Each scene shows the same named points in several views. A view is turned or mirrored, shifted and resized as a whole, has a little noise and may leave points out.
(in the rows, 100 means zero)

Scene 1
View 1
<100>: [101,116,102,96,103,93,90,99,102,104,104,94,103,104,112,110,90,96,100,110,98,107,94,95,97,95]
<251>: [103,110,90,95,111,100,97,104,98,110,104,95,102,110,98,110,103,100,99,109,84,98,102,104,102,106]
<139>: [103,102,100,100,115,101,95,90,102,103,102,89,97,110,99,101,100,92,98,110,89,98,106,107,100,102]
<270>: [102,112,89,92,110,100,96,106,98,112,105,97,103,110,100,116,102,102,101,108,86,100,99,102,101,104]
<260>: [101,143,89,91,77,74,92,125,93,106,107,104,119,95,122,113,84,106,99,114,93,115,78,79,103,106]
<264>: [102,113,117,109,99,85,87,81,106,84,99,85,99,94,117,80,81,82,94,118,102,106,98,95,100,95]
<176>: [98,136,99,88,88,84,83,115,102,110,107,102,115,100,128,130,79,106,104,108,109,119,77,81,94,88]
<179>: [102,104,98,97,116,102,94,94,102,107,103,91,98,111,99,109,100,96,100,108,90,98,104,106,98,100]
<42>: [103,100,104,103,116,101,93,85,103,99,101,87,95,107,100,96,98,89,96,111,91,97,106,107,100,100]
<234>: [102,113,91,93,108,98,95,105,98,110,105,96,103,109,102,114,100,101,100,109,87,101,98,101,100,103]
<180>: [100,106,108,98,114,102,86,88,107,105,103,91,98,107,110,113,91,94,101,108,104,105,99,102,94,89]
<35>: [102,105,104,99,114,100,90,90,104,103,102,90,98,107,106,106,95,93,99,109,96,101,102,104,97,95]
<272>: [102,108,84,89,114,104,98,109,97,118,106,98,102,115,95,123,107,105,102,105,83,98,101,105,100,106]
<58>: [100,111,101,94,110,99,89,97,103,108,104,94,101,108,110,118,93,99,101,108,100,105,96,99,96,93]
<125>: [100,110,94,89,114,104,91,104,102,116,105,97,102,113,105,128,99,104,103,105,97,104,96,101,95,94]
<152>: [103,112,97,99,106,94,95,98,99,102,103,92,102,105,104,99,97,94,97,112,88,101,100,100,102,104]
<289>: [102,119,96,97,99,89,93,104,99,103,104,95,105,102,109,104,92,97,98,112,91,105,94,95,101,103]
<273>: [100,124,107,96,94,87,85,101,103,101,104,95,108,99,123,111,81,97,101,112,105,113,86,88,96,91]
<143>: [103,110,96,99,107,95,96,98,98,102,103,92,101,105,102,100,98,94,97,111,87,99,101,101,102,105]
<104>: [103,118,90,95,102,92,96,109,96,107,105,97,106,106,104,109,98,100,99,111,86,102,96,98,102,106]
View 2
<180>: [94,105,113,76,72,104,94,97,79,84,98,112,115,107,106,112,103,79,102,91,109,98,94,96,91,100]
<264>: [111,110,103,94,61,105,62,86,90,92,106,81,100,103,102,108,115,74,115,80,124,105,93,121,93,97]
<104>: [81,97,100,88,92,111,85,94,100,95,120,125,102,106,100,105,109,97,95,96,96,93,101,109,97,108]
<100>: [92,102,106,81,78,108,86,93,86,83,115,112,103,104,100,102,106,87,100,87,105,95,99,103,96,103]
<272>: [68,95,105,79,100,109,105,100,100,98,108,148,115,111,105,114,103,100,88,109,87,91,99,95,92,110]
<139>: [88,105,107,87,81,106,87,94,98,104,93,119,117,110,109,122,111,85,103,102,107,102,92,107,89,104]
<152>: [88,102,101,90,84,109,81,93,101,99,108,117,106,108,104,112,112,90,101,96,104,98,96,112,93,106]
<179>: [86,104,107,84,83,106,89,95,97,102,97,122,116,110,108,119,109,87,100,102,103,99,93,105,89,105]
<42>: [92,107,108,88,75,105,83,94,97,105,89,112,118,111,110,123,111,81,107,101,111,103,90,109,86,102]
<143>: [87,102,102,90,85,109,81,93,102,101,107,118,108,108,105,113,111,91,100,98,103,98,96,112,92,105]
<251>: [78,100,102,87,92,108,92,96,102,101,106,131,111,110,105,115,109,95,95,104,96,96,97,105,91,108]
<234>: [80,99,103,84,91,109,92,96,98,94,113,129,109,108,103,109,107,95,94,99,95,94,98,104,94,108]
<125>: [79,98,110,73,88,107,105,101,83,84,109,134,114,108,103,108,100,91,93,97,94,91,98,89,94,105]
<58>: [88,102,109,77,79,106,95,97,83,84,108,119,110,106,103,107,103,86,99,91,103,94,98,96,93,103]
<35>: [91,105,107,84,78,106,87,94,91,94,99,114,114,108,106,116,108,84,104,95,108,99,94,105,91,103]
<273>: [97,101,104,79,74,108,83,93,78,70,128,102,94,100,94,91,105,86,101,77,107,92,102,103,101,101]
<260>: [86,92,89,88,94,116,75,90,93,70,160,114,75,98,84,74,107,104,92,75,93,84,112,112,110,110]
<176>: [89,94,103,71,83,111,92,96,69,55,148,113,86,98,87,76,98,95,93,72,96,82,109,93,109,103]
View 3
<260>: [89,111,109,109,131,108,109,108,125,91,95,88,108,93,100,98,107,135,99,99,65,141,92,92,90,66]
<289>: [93,96,101,105,110,109,108,93,109,96,94,86,106,95,100,99,111,116,101,97,89,112,95,94,95,84]
<104>: [92,94,101,105,110,105,115,94,104,99,96,86,106,98,98,97,112,123,102,107,92,108,93,93,99,82]
<125>: [100,94,100,91,98,98,114,98,99,106,105,96,114,101,101,108,112,115,104,120,84,101,103,88,100,92]
<179>: [95,87,97,100,95,107,110,85,97,102,96,88,107,99,100,101,115,108,103,104,102,93,97,93,101,94]
<273>: [98,102,104,98,111,109,99,98,115,95,97,93,110,92,105,109,109,111,102,93,71,122,102,91,89,88]
<270>: [94,91,99,100,103,102,118,94,99,104,100,88,109,101,98,99,113,121,103,115,95,99,96,91,102,86]
<100>: [97,96,102,99,105,108,104,93,108,98,96,91,109,94,103,106,112,109,102,97,83,111,100,91,94,91]
<264>: [95,92,101,107,104,123,87,78,113,88,84,84,102,85,105,102,113,91,100,65,93,111,98,98,87,98]
<35>: [99,88,98,97,95,108,103,85,100,100,97,90,108,95,102,106,114,102,103,98,94,97,101,93,96,98]
<234>: [94,92,100,101,103,103,115,94,101,102,99,88,108,100,98,100,112,119,103,111,94,102,96,91,101,86]
<58>: [99,93,100,95,100,105,106,93,103,101,101,94,111,96,104,108,112,108,103,105,84,105,103,90,96,95]
<152>: [92,90,100,106,104,110,108,87,103,98,93,84,105,95,99,97,114,112,102,97,99,102,94,95,98,88]
<176>: [99,111,108,94,120,103,103,110,123,97,103,98,115,93,106,113,106,121,102,103,53,137,105,86,88,80]
<42>: [95,83,96,101,92,112,104,80,97,99,93,86,104,95,101,101,116,99,103,93,106,90,97,95,98,100]
<180>: [102,91,100,92,94,107,100,88,102,101,100,95,111,95,105,111,113,98,103,99,86,100,105,90,95,101]
<139>: [96,85,97,101,94,108,109,83,96,101,95,86,106,97,100,100,116,105,103,100,105,91,97,94,100,96]
<143>: [92,89,99,105,103,110,110,87,101,98,93,84,105,97,100,97,114,113,102,99,101,100,94,95,99,89]
<272>: [95,90,98,98,100,97,124,96,94,107,103,90,110,104,96,99,113,125,105,126,98,94,95,91,106,85]
View 4
<272>: [96,95,113,103,97,105,99,95,103,84,104,109,110,93,114,114,94,103,86,111,83,99,90,99,118,100]
<143>: [105,102,96,108,90,104,94,95,94,101,102,96,103,103,100,112,87,99,99,111,91,98,103,109,108,98]
<58>: [105,88,104,98,97,97,94,102,93,110,107,106,100,99,99,104,93,101,91,105,100,106,103,105,117,89]
<42>: [112,96,86,105,88,105,82,94,88,101,98,92,93,93,100,109,87,99,94,121,92,101,106,113,104,90]
<179>: [106,95,96,104,91,104,89,95,94,97,100,98,100,94,104,110,89,100,92,116,91,100,102,108,110,93]
<289>: [103,102,101,107,93,100,101,99,96,111,107,99,107,112,96,109,88,98,104,100,97,99,104,108,112,98]
<180>: [110,85,97,96,95,97,87,102,88,112,104,103,94,94,98,101,93,100,88,110,103,108,106,108,113,84]
<104>: [99,103,106,108,94,102,103,97,100,102,107,102,110,108,102,111,90,100,100,103,91,98,99,105,114,101]
<100>: [106,94,101,102,95,97,98,102,92,115,107,102,102,106,95,104,91,98,99,101,102,105,105,107,115,91]
<260>: [92,109,119,110,100,93,125,106,103,127,118,108,122,135,88,107,90,97,117,74,105,98,101,101,122,107]
<152>: [105,102,95,108,90,104,94,94,95,103,103,96,103,105,99,111,88,99,101,109,93,98,103,109,109,97]
<273>: [105,94,104,100,97,92,103,108,90,129,111,105,103,115,88,100,91,97,104,90,111,107,108,108,117,90]
<139>: [109,95,91,104,89,105,86,94,91,97,100,95,98,93,103,111,88,100,92,119,90,100,103,110,107,93]
<270>: [99,97,108,104,96,103,99,96,100,94,105,106,109,99,107,112,92,102,92,108,89,99,95,103,116,98]
<234>: [100,98,106,105,95,102,99,97,99,98,105,105,108,101,104,111,91,101,94,107,90,100,97,103,115,97]
<35>: [109,91,94,100,92,101,87,98,89,106,102,99,96,95,99,106,90,99,92,113,98,104,105,109,110,89]
<264>: [119,102,77,108,85,99,87,100,80,130,101,85,91,113,82,102,82,94,112,107,109,104,119,120,101,89]
<251>: [100,99,103,106,93,106,96,94,99,92,103,102,107,98,107,114,90,101,93,112,86,98,97,104,112,99]
View 5
<35>: [92,103,96,105,104,96,93,96,94,95,105,106,92,103,88,94,100,105,96,104,116,98,92,100,101,109]
<270>: [94,102,112,96,98,105,94,96,83,96,95,101,99,97,83,106,105,109,86,92,117,103,94,98,111,108]
<251>: [94,103,109,96,97,103,95,98,85,101,98,104,101,94,85,105,109,106,89,94,118,102,93,99,111,105]
<272>: [95,107,118,94,96,104,89,96,76,98,95,100,97,93,79,112,110,112,83,88,121,103,95,99,113,107]
<179>: [93,104,101,102,100,97,94,98,90,100,104,106,97,98,86,99,106,104,95,100,118,100,91,100,106,104]
<180>: [92,103,97,108,107,97,90,92,95,89,105,102,86,109,87,93,94,110,94,105,117,98,93,101,98,116]
<264>: [88,87,78,108,106,101,109,98,118,95,106,110,104,109,103,79,90,92,105,115,107,99,88,96,95,111]
<152>: [92,97,100,99,99,104,100,99,95,99,99,106,104,98,91,97,104,101,94,99,114,102,91,97,107,106]
<100>: [91,95,101,102,105,108,98,94,98,89,96,100,97,107,90,95,93,106,89,102,112,103,93,97,101,118]
<139>: [93,105,98,103,100,94,94,99,91,102,106,109,96,97,87,97,107,102,98,102,118,98,91,100,105,103]
<289>: [91,91,103,97,100,111,103,96,98,93,93,102,106,103,92,97,97,102,89,98,110,105,93,95,106,113]
<176>: [89,82,112,96,107,128,101,85,101,68,79,87,98,121,90,98,76,115,74,97,106,110,97,93,100,137]
<58>: [92,100,104,103,105,103,93,92,92,88,99,99,91,107,86,98,95,111,89,101,116,101,94,99,102,116]
<273>: [89,86,99,102,107,116,102,91,106,80,91,96,99,115,94,91,83,107,86,103,107,105,94,95,98,125]
<104>: [93,95,109,94,98,111,101,97,91,95,91,102,106,99,89,103,102,104,86,93,113,105,93,96,110,111]
<42>: [93,105,93,106,101,91,95,99,95,104,109,111,95,99,90,93,106,100,101,106,118,97,90,101,103,102]
<125>: [94,105,113,100,103,104,87,91,82,88,96,97,88,104,80,105,99,115,84,95,119,101,96,100,105,116]
<143>: [93,98,100,99,99,102,100,99,94,100,100,107,104,97,91,98,104,100,94,99,115,102,91,97,107,105]
View 6
<270>: [98,82,103,114,82,94,107,90,105,97,101,100,118,111,102,99,108,111,89,107,103,115,113,99,104,114]
<289>: [98,83,103,111,95,88,104,102,102,110,99,108,121,109,108,88,123,114,98,105,107,113,113,99,91,103]
<176>: [102,73,97,130,83,84,112,101,129,108,83,119,108,90,97,56,139,115,114,97,130,98,104,89,90,105]
<143>: [97,87,101,104,92,92,101,102,93,107,102,103,123,114,107,100,114,111,92,107,99,120,114,101,95,102]
<260>: [99,69,110,128,110,79,116,95,127,115,102,117,120,97,110,58,142,130,113,106,127,98,115,97,84,114]
<179>: [97,88,98,104,81,95,100,102,91,102,97,101,119,116,103,105,108,106,88,105,96,121,111,99,100,101]
<264>: [99,95,93,94,102,84,87,130,77,124,88,117,124,112,111,86,135,105,104,99,103,122,108,98,76,75]
<251>: [97,83,103,110,84,94,105,92,99,99,102,100,120,114,103,103,107,112,87,108,99,118,114,102,103,111]
<234>: [98,82,102,113,84,93,106,93,104,101,100,102,118,111,103,97,111,112,92,106,103,115,113,99,101,110]
<100>: [100,85,96,111,84,89,101,106,101,107,89,110,116,106,102,85,123,108,100,101,109,114,108,96,93,98]
<139>: [97,91,97,101,82,95,96,105,86,103,97,101,120,117,104,108,108,105,87,105,94,124,111,101,98,99]
<273>: [101,83,96,115,88,85,101,111,108,113,85,117,114,100,102,70,135,109,108,98,119,108,105,93,86,94]
<104>: [97,80,105,113,93,90,108,94,105,105,103,104,121,110,106,92,117,116,94,107,106,113,114,100,97,110]
<152>: [97,85,101,105,93,90,101,102,93,108,101,104,122,114,107,98,116,112,93,106,100,119,114,100,93,101]
<125>: [100,82,96,118,67,96,107,92,110,93,89,102,110,106,94,93,108,105,92,102,107,114,107,94,107,110]
<42>: [97,93,95,96,83,94,93,110,81,105,95,103,121,118,105,108,110,102,88,104,93,126,110,100,96,92]
<180>: [100,90,90,106,70,94,95,110,94,102,82,109,112,109,96,94,116,98,95,97,104,119,103,93,98,92]

In a view up to two points have been moved. Name them for each view, in the order of its rows, or write none.
view 1 => <179>
view 2 => <272>, <35>
view 3 => <273>
view 4 => none
view 5 => none
view 6 => none

Scene 2
View 1
<5>: [110,102,92,120,93,85,65,79,112,86,111,119,119,114,91,106,97,76,114,107,109,117,99,91,112,93]
<223>: [91,99,79,116,101,104,78,88,122,93,105,99,119,122,87,112,100,96,90,106,83,112,91,96,121,94]
<252>: [90,100,81,110,110,115,93,94,122,88,103,91,115,131,83,111,103,107,79,102,76,103,93,103,128,92]
<77>: [111,95,111,111,97,105,98,103,91,96,83,112,107,108,85,94,101,92,107,102,121,97,100,100,97,95]
<32>: [111,89,133,96,105,131,141,130,65,104,54,103,92,107,77,79,105,111,96,95,135,70,105,111,82,96]
<301>: [104,91,112,108,97,114,111,113,84,105,71,106,104,105,82,90,101,98,101,102,122,88,98,101,89,97]
<200>: [99,98,109,96,118,136,132,119,92,90,77,90,98,126,78,93,108,123,76,94,98,79,101,115,114,92]
<211>: [99,97,99,107,106,117,106,105,102,94,87,98,108,119,82,100,104,105,88,100,99,94,96,104,110,94]
<36>: [114,93,127,102,102,119,124,120,73,98,66,110,96,107,81,82,103,100,104,96,133,80,105,107,88,96]
<219>: [118,95,128,100,105,119,124,118,71,93,70,112,94,109,83,82,104,100,104,94,135,79,110,110,91,93]
<207>: [117,90,124,112,89,100,101,111,73,105,69,121,104,96,85,85,98,82,121,103,145,92,102,95,77,98]
<138>: [94,95,98,104,108,125,114,110,101,96,83,92,106,121,81,99,105,113,82,100,95,90,96,107,110,95]
<241>: [95,99,99,99,116,131,121,112,102,90,85,89,105,128,80,99,107,119,75,96,90,85,98,112,119,91]
<119>: [117,102,108,109,103,99,88,92,99,80,100,117,108,118,88,97,101,89,107,98,116,102,106,102,112,90]
<247>: [113,101,100,116,97,92,76,85,105,85,105,119,114,115,89,103,100,82,110,103,113,109,102,96,110,93]
<83>: [93,100,94,98,120,133,119,109,109,84,92,86,104,135,80,101,107,122,70,96,80,87,98,114,129,90]
<118>: [106,98,108,102,110,120,114,109,94,89,85,101,103,120,82,95,104,107,89,97,105,87,101,109,110,93]
<173>: [119,94,114,120,86,85,78,94,88,98,88,128,112,98,89,92,96,71,128,107,140,107,102,90,86,97]
<107>: [100,100,93,111,103,107,90,96,110,89,96,102,113,120,85,104,102,98,93,102,97,102,97,100,115,93]
<3>: [96,90,106,103,105,127,121,118,91,105,70,93,103,114,79,93,104,112,86,102,106,85,95,106,98,97]
<67>: [87,93,90,105,108,126,112,109,106,101,83,87,109,122,81,102,105,114,78,104,86,92,91,104,113,95]
View 2
<138>: [89,88,90,110,87,112,92,128,90,124,70,99,112,108,91,83,88,93,108,102,108,94,83,96,105,85]
<173>: [103,83,111,62,98,115,89,93,97,121,123,86,66,85,111,100,77,134,85,86,79,61,77,116,106,87]
<3>: [82,86,103,108,83,108,84,130,87,134,72,101,105,108,100,89,89,95,121,99,102,90,83,111,107,81]
<241>: [89,91,82,119,82,114,88,134,92,122,62,104,115,114,84,79,94,87,108,99,113,97,84,91,106,84]
<32>: [75,92,116,108,73,109,55,145,90,152,78,113,82,113,111,104,105,104,141,82,89,77,83,129,123,74]
<223>: [105,81,79,92,101,115,121,101,92,101,86,83,117,94,85,73,69,99,74,110,111,94,81,82,91,94]
<252>: [101,85,72,105,94,116,112,114,93,104,72,91,121,103,79,71,79,90,82,108,116,100,82,77,94,91]
<118>: [93,92,90,106,84,116,83,128,96,123,77,103,98,108,91,85,95,99,106,93,103,86,82,97,109,83]
<207>: [92,85,122,74,89,111,74,111,93,137,111,95,68,94,118,106,87,126,111,82,78,63,80,129,114,80]
<211>: [94,87,91,102,89,114,94,121,92,120,79,96,106,104,93,84,85,99,102,100,105,88,82,97,103,86]
<36>: [84,92,115,96,78,112,61,133,94,144,90,107,74,107,108,104,102,113,128,82,86,70,82,125,120,76]
<77>: [96,84,102,85,91,115,87,112,95,124,98,94,83,96,102,93,85,115,98,91,91,74,81,108,107,85]
<83>: [91,93,73,124,83,116,91,137,94,116,57,105,121,115,77,74,96,82,103,102,118,101,83,81,105,86]
<119>: [105,90,86,87,92,121,90,109,104,109,102,93,82,98,91,86,90,117,80,88,94,72,79,92,107,88]
<247>: [108,86,87,77,97,120,101,97,102,105,107,86,84,91,92,84,80,118,72,92,94,74,78,92,101,91]
<67>: [88,84,90,111,88,110,101,125,86,122,65,96,121,106,91,79,82,89,107,108,113,101,83,96,100,86]
<107>: [101,84,84,94,94,116,102,110,96,110,86,91,104,99,89,79,80,102,85,101,106,87,81,90,99,89]
View 3
<252>: [110,87,119,108,79,106,102,78,139,98,137,68,93,93,120,96,82,93,112,109,86,114,96,98,101,79]
<118>: [132,86,98,98,84,110,96,102,117,106,105,91,67,89,114,90,105,118,100,104,89,105,83,106,115,101]
<67>: [117,93,110,112,81,109,98,89,126,106,115,81,75,84,129,88,97,104,104,110,84,117,93,103,111,101]
<36>: [145,83,78,94,85,109,84,129,87,106,75,120,56,86,108,81,120,135,93,101,82,98,73,114,121,110]
<5>: [116,62,91,86,72,96,85,107,106,74,130,104,120,110,85,96,77,97,122,100,76,89,84,100,86,41]
<32>: [149,91,78,100,89,113,86,130,89,118,63,122,39,77,122,77,129,142,86,104,85,105,73,117,133,130]
<138>: [123,91,106,110,83,110,96,96,120,107,108,87,71,84,127,86,100,111,102,108,85,115,89,106,113,103]
<3>: [126,93,98,113,84,110,90,107,108,109,94,102,62,80,130,80,110,117,97,110,80,115,85,109,117,112]
<107>: [118,79,104,100,77,103,94,96,121,92,124,88,93,96,109,92,88,101,111,104,82,104,89,102,101,76]
<119>: [134,69,88,81,78,103,92,110,109,90,117,98,90,103,88,97,93,114,109,95,88,89,79,105,103,69]
<200>: [134,97,105,105,87,116,101,95,127,120,101,79,49,79,128,88,112,122,93,107,91,113,88,106,125,123]
<223>: [104,79,112,106,74,101,93,86,127,87,135,83,109,98,115,93,77,86,118,107,78,110,94,98,92,63]
<301>: [130,82,85,104,82,106,82,120,92,99,87,118,71,87,115,80,107,120,100,106,76,105,78,111,112,98]
<173>: [131,60,70,84,74,96,73,136,74,77,96,138,104,106,84,86,95,116,114,98,70,84,73,110,95,56]
<83>: [124,96,117,106,85,116,108,77,146,115,122,60,62,83,127,94,100,110,99,106,95,118,95,101,119,111]
<211>: [121,86,102,103,80,108,93,99,117,100,111,92,78,88,118,89,98,109,104,107,82,109,87,105,109,92]
<219>: [149,80,78,88,86,110,87,128,91,109,77,117,53,86,105,84,120,137,92,99,87,94,72,114,124,108]
<241>: [125,95,111,107,84,114,102,88,133,115,112,73,61,82,126,90,102,112,99,108,91,117,91,104,118,112]
View 4
<3>: [92,89,85,99,97,90,102,84,97,105,113,111,109,111,106,88,107,116,99,93,106,99,109,100,114,121]
<118>: [90,84,84,98,96,95,95,92,97,100,114,102,105,108,105,90,106,109,100,94,104,103,101,96,109,117]
<77>: [101,94,91,93,104,104,94,89,94,102,105,95,102,113,105,93,105,97,101,100,105,98,100,105,118,112]
<207>: [110,101,89,94,110,107,91,80,90,110,101,97,99,126,113,90,106,95,95,104,112,93,102,112,133,110]
<32>: [94,89,72,101,97,92,89,75,93,112,115,114,103,131,120,80,107,120,86,93,117,94,108,102,130,116]
<301>: [100,95,88,96,103,98,98,83,93,107,108,105,105,117,108,89,107,106,98,97,108,97,106,105,121,116]
<219>: [97,90,76,98,99,100,84,82,92,107,110,103,99,126,116,84,106,108,89,96,113,98,102,101,126,112]
<119>: [99,89,91,93,102,106,88,98,95,96,106,85,99,107,103,96,105,89,104,100,100,104,94,100,110,110]
<223>: [94,90,104,90,102,98,109,101,100,93,107,92,109,87,87,101,106,93,115,99,90,107,99,98,94,119]
<247>: [102,93,98,89,106,109,93,99,95,96,102,82,100,103,98,100,105,83,108,103,97,103,94,103,108,110]
<5>: [105,96,106,87,109,112,97,101,95,94,98,79,100,97,93,103,105,78,112,105,94,104,92,105,106,110]
<107>: [94,89,96,93,101,99,101,97,98,96,109,93,106,97,96,97,106,97,109,98,96,104,99,98,102,116]
<173>: [115,104,97,89,113,116,88,88,89,106,95,85,96,119,108,97,105,81,100,108,107,96,95,114,129,106]
<200>: [82,79,77,102,90,86,96,89,98,101,120,111,107,108,107,85,106,120,97,88,104,104,106,91,106,121]
<211>: [91,87,90,95,99,94,101,92,98,99,112,101,107,103,100,93,106,106,104,95,100,103,103,98,106,118]
<67>: [87,86,91,97,97,87,109,91,99,99,115,109,112,98,96,91,107,114,107,92,98,103,108,95,100,124]
<138>: [88,85,88,97,96,90,102,90,98,100,115,106,109,103,101,90,107,112,103,92,101,103,105,95,104,120]

In a view up to two points have been moved. Name them for each view, in the order of its rows, or write none.
view 1 => none
view 2 => <36>
view 3 => <67>
view 4 => <173>

Scene 3
View 1
<140>: [111,57,99,96,96,95,96,97,99,103,78,105,103,93,95,83,104,97,94,108,97,86,88,111,81,123]
<112>: [109,53,97,97,98,93,97,97,100,104,76,104,106,96,93,80,108,96,94,112,97,86,89,114,79,122]
<187>: [111,49,104,88,92,94,92,97,96,98,74,106,105,94,104,82,101,95,93,106,89,84,88,105,86,128]
<27>: [101,59,107,102,98,75,92,99,104,88,78,101,120,109,87,94,114,127,86,114,103,94,98,112,73,130]
<15>: [103,86,100,115,97,88,101,97,106,103,87,104,102,97,74,101,106,126,89,112,117,97,93,118,74,118]
<114>: [118,47,98,84,89,111,94,94,91,110,74,109,91,81,111,73,91,71,100,100,82,78,79,101,94,123]
<120>: [107,81,95,111,97,95,103,96,104,110,87,105,97,92,76,94,105,114,93,111,114,94,89,119,77,115]
<168>: [106,115,102,119,85,101,103,94,102,107,97,108,83,83,71,117,88,134,88,100,123,101,89,109,85,116]
<105>: [104,85,95,116,99,90,103,97,107,109,88,104,99,95,71,97,108,120,91,114,118,96,92,122,73,115]
<127>: [106,107,91,124,95,102,110,94,106,118,96,106,85,86,63,105,101,120,93,110,127,98,88,122,76,108]
<153>: [110,70,93,104,96,101,102,96,102,113,83,106,95,89,84,85,103,97,96,111,106,89,86,116,80,115]
<205>: [106,55,88,108,109,89,104,98,107,113,78,102,109,101,79,76,122,96,96,123,108,87,90,128,69,115]
<85>: [110,92,86,118,99,106,110,94,105,125,90,107,84,83,70,91,103,100,97,113,120,92,84,124,77,106]
<167>: [107,111,98,120,89,103,106,94,102,112,96,107,82,83,70,112,92,126,91,102,123,100,88,113,83,113]
View 2
<114>: [110,112,100,131,101,112,104,102,103,119,93,105,121,73,69,73,76,110,118,97,127,113,84,93,57,136]
<112>: [117,108,93,115,107,100,95,99,106,108,101,111,116,76,88,86,95,91,118,110,125,110,85,95,72,116]
<168>: [102,111,123,87,97,97,110,98,96,72,98,79,114,84,100,96,79,97,107,88,107,112,104,97,118,89]
<127>: [108,99,108,92,102,102,105,103,102,82,91,80,114,93,105,93,86,90,102,102,106,120,106,106,113,84]
<167>: [104,107,117,91,98,100,108,100,98,78,95,79,114,87,100,93,80,96,105,93,107,115,105,100,114,90]
<27>: [118,117,99,98,108,83,92,91,102,93,116,117,113,68,99,101,106,79,123,110,128,100,81,86,85,105]
<153>: [113,103,96,113,104,105,100,102,106,105,94,99,116,83,90,84,89,93,112,107,119,116,93,100,80,109]
<120>: [112,104,101,101,105,99,100,100,103,92,97,95,114,84,98,91,92,89,110,107,115,114,96,100,95,97]
<205>: [121,97,82,110,112,101,92,102,111,108,97,109,115,85,98,89,104,80,112,122,121,115,89,103,77,103]
<15>: [112,109,106,91,106,90,98,96,102,84,105,98,113,78,104,99,97,83,113,105,116,108,94,95,103,92]
<187>: [113,117,99,117,104,99,98,96,102,108,105,112,117,69,80,85,90,97,122,102,129,106,81,87,67,125]
<105>: [114,103,101,95,106,96,98,99,104,89,99,95,114,85,104,96,96,84,110,109,113,113,96,100,101,91]
View 3
<167>: [112,105,111,92,86,117,107,89,92,113,84,109,96,112,91,72,94,122,116,81,89,110,122,81,103,96]
<85>: [117,105,102,102,81,108,99,86,84,108,82,116,85,114,95,92,102,116,119,97,72,103,118,83,112,107]
<140>: [115,124,86,103,94,99,91,105,94,89,82,83,86,107,98,105,107,107,109,90,82,99,100,104,102,114]
<114>: [127,145,81,99,93,83,94,91,85,86,89,70,86,104,99,105,111,97,113,91,86,87,110,115,114,135]
<112>: [115,121,83,107,94,99,90,106,95,87,80,84,84,108,99,110,108,107,108,93,78,100,96,103,101,113]
<105>: [108,100,100,103,89,116,96,103,96,102,77,107,88,113,96,94,100,120,112,90,78,111,104,85,97,94]
<153>: [116,117,92,103,89,101,95,97,90,96,82,97,85,110,97,101,105,110,113,93,77,100,107,95,107,112]
<120>: [112,107,98,101,89,111,97,99,94,101,80,102,88,111,96,94,101,116,112,90,79,107,107,89,102,101]
<127>: [112,97,109,97,83,118,104,89,89,113,82,120,90,115,93,81,97,122,117,90,78,111,119,77,105,95]
View 4
<168>: [144,110,77,115,116,108,96,94,91,65,131,101,113,128,101,85,102,104,88,120,104,102,84,110,96,116]
<205>: [108,89,85,81,94,98,109,90,87,123,103,74,109,117,92,111,111,86,99,103,98,103,117,74,86,114]
<120>: [122,100,81,97,104,103,103,92,89,97,115,86,110,123,96,100,107,95,94,111,100,103,101,91,91,116]
<167>: [141,103,81,109,115,109,99,92,90,74,129,96,112,130,100,88,102,106,85,117,100,101,87,108,95,117]
<112>: [97,114,77,98,95,100,110,96,92,121,95,86,102,121,92,115,117,85,97,108,95,107,110,75,85,119]
<127>: [142,91,85,98,112,107,99,89,86,80,129,88,113,128,100,89,100,105,88,112,101,98,93,104,94,114]
<187>: [89,132,72,109,96,102,111,100,95,120,89,94,98,122,91,118,123,84,97,112,93,111,106,75,85,122]
<140>: [97,119,77,102,98,103,110,96,93,118,96,89,101,124,93,113,118,88,95,110,94,107,106,79,86,120]
<85>: [130,88,91,93,110,111,106,86,84,100,118,81,104,136,100,97,104,107,81,104,88,95,97,100,93,118]
<27>: [107,116,67,100,92,89,100,100,96,101,105,90,118,101,91,107,115,73,115,120,119,116,113,70,85,111]
<105>: [128,93,81,94,103,100,100,92,88,92,120,86,115,117,96,96,105,93,98,112,107,103,104,90,91,112]
<15>: [129,102,76,99,102,97,97,95,90,85,121,90,119,112,95,96,107,89,102,118,113,108,102,88,90,111]

In a view up to two points have been moved. Name them for each view, in the order of its rows, or write none.
view 1 => <15>
view 2 => <153>
view 3 => none
view 4 => <127>
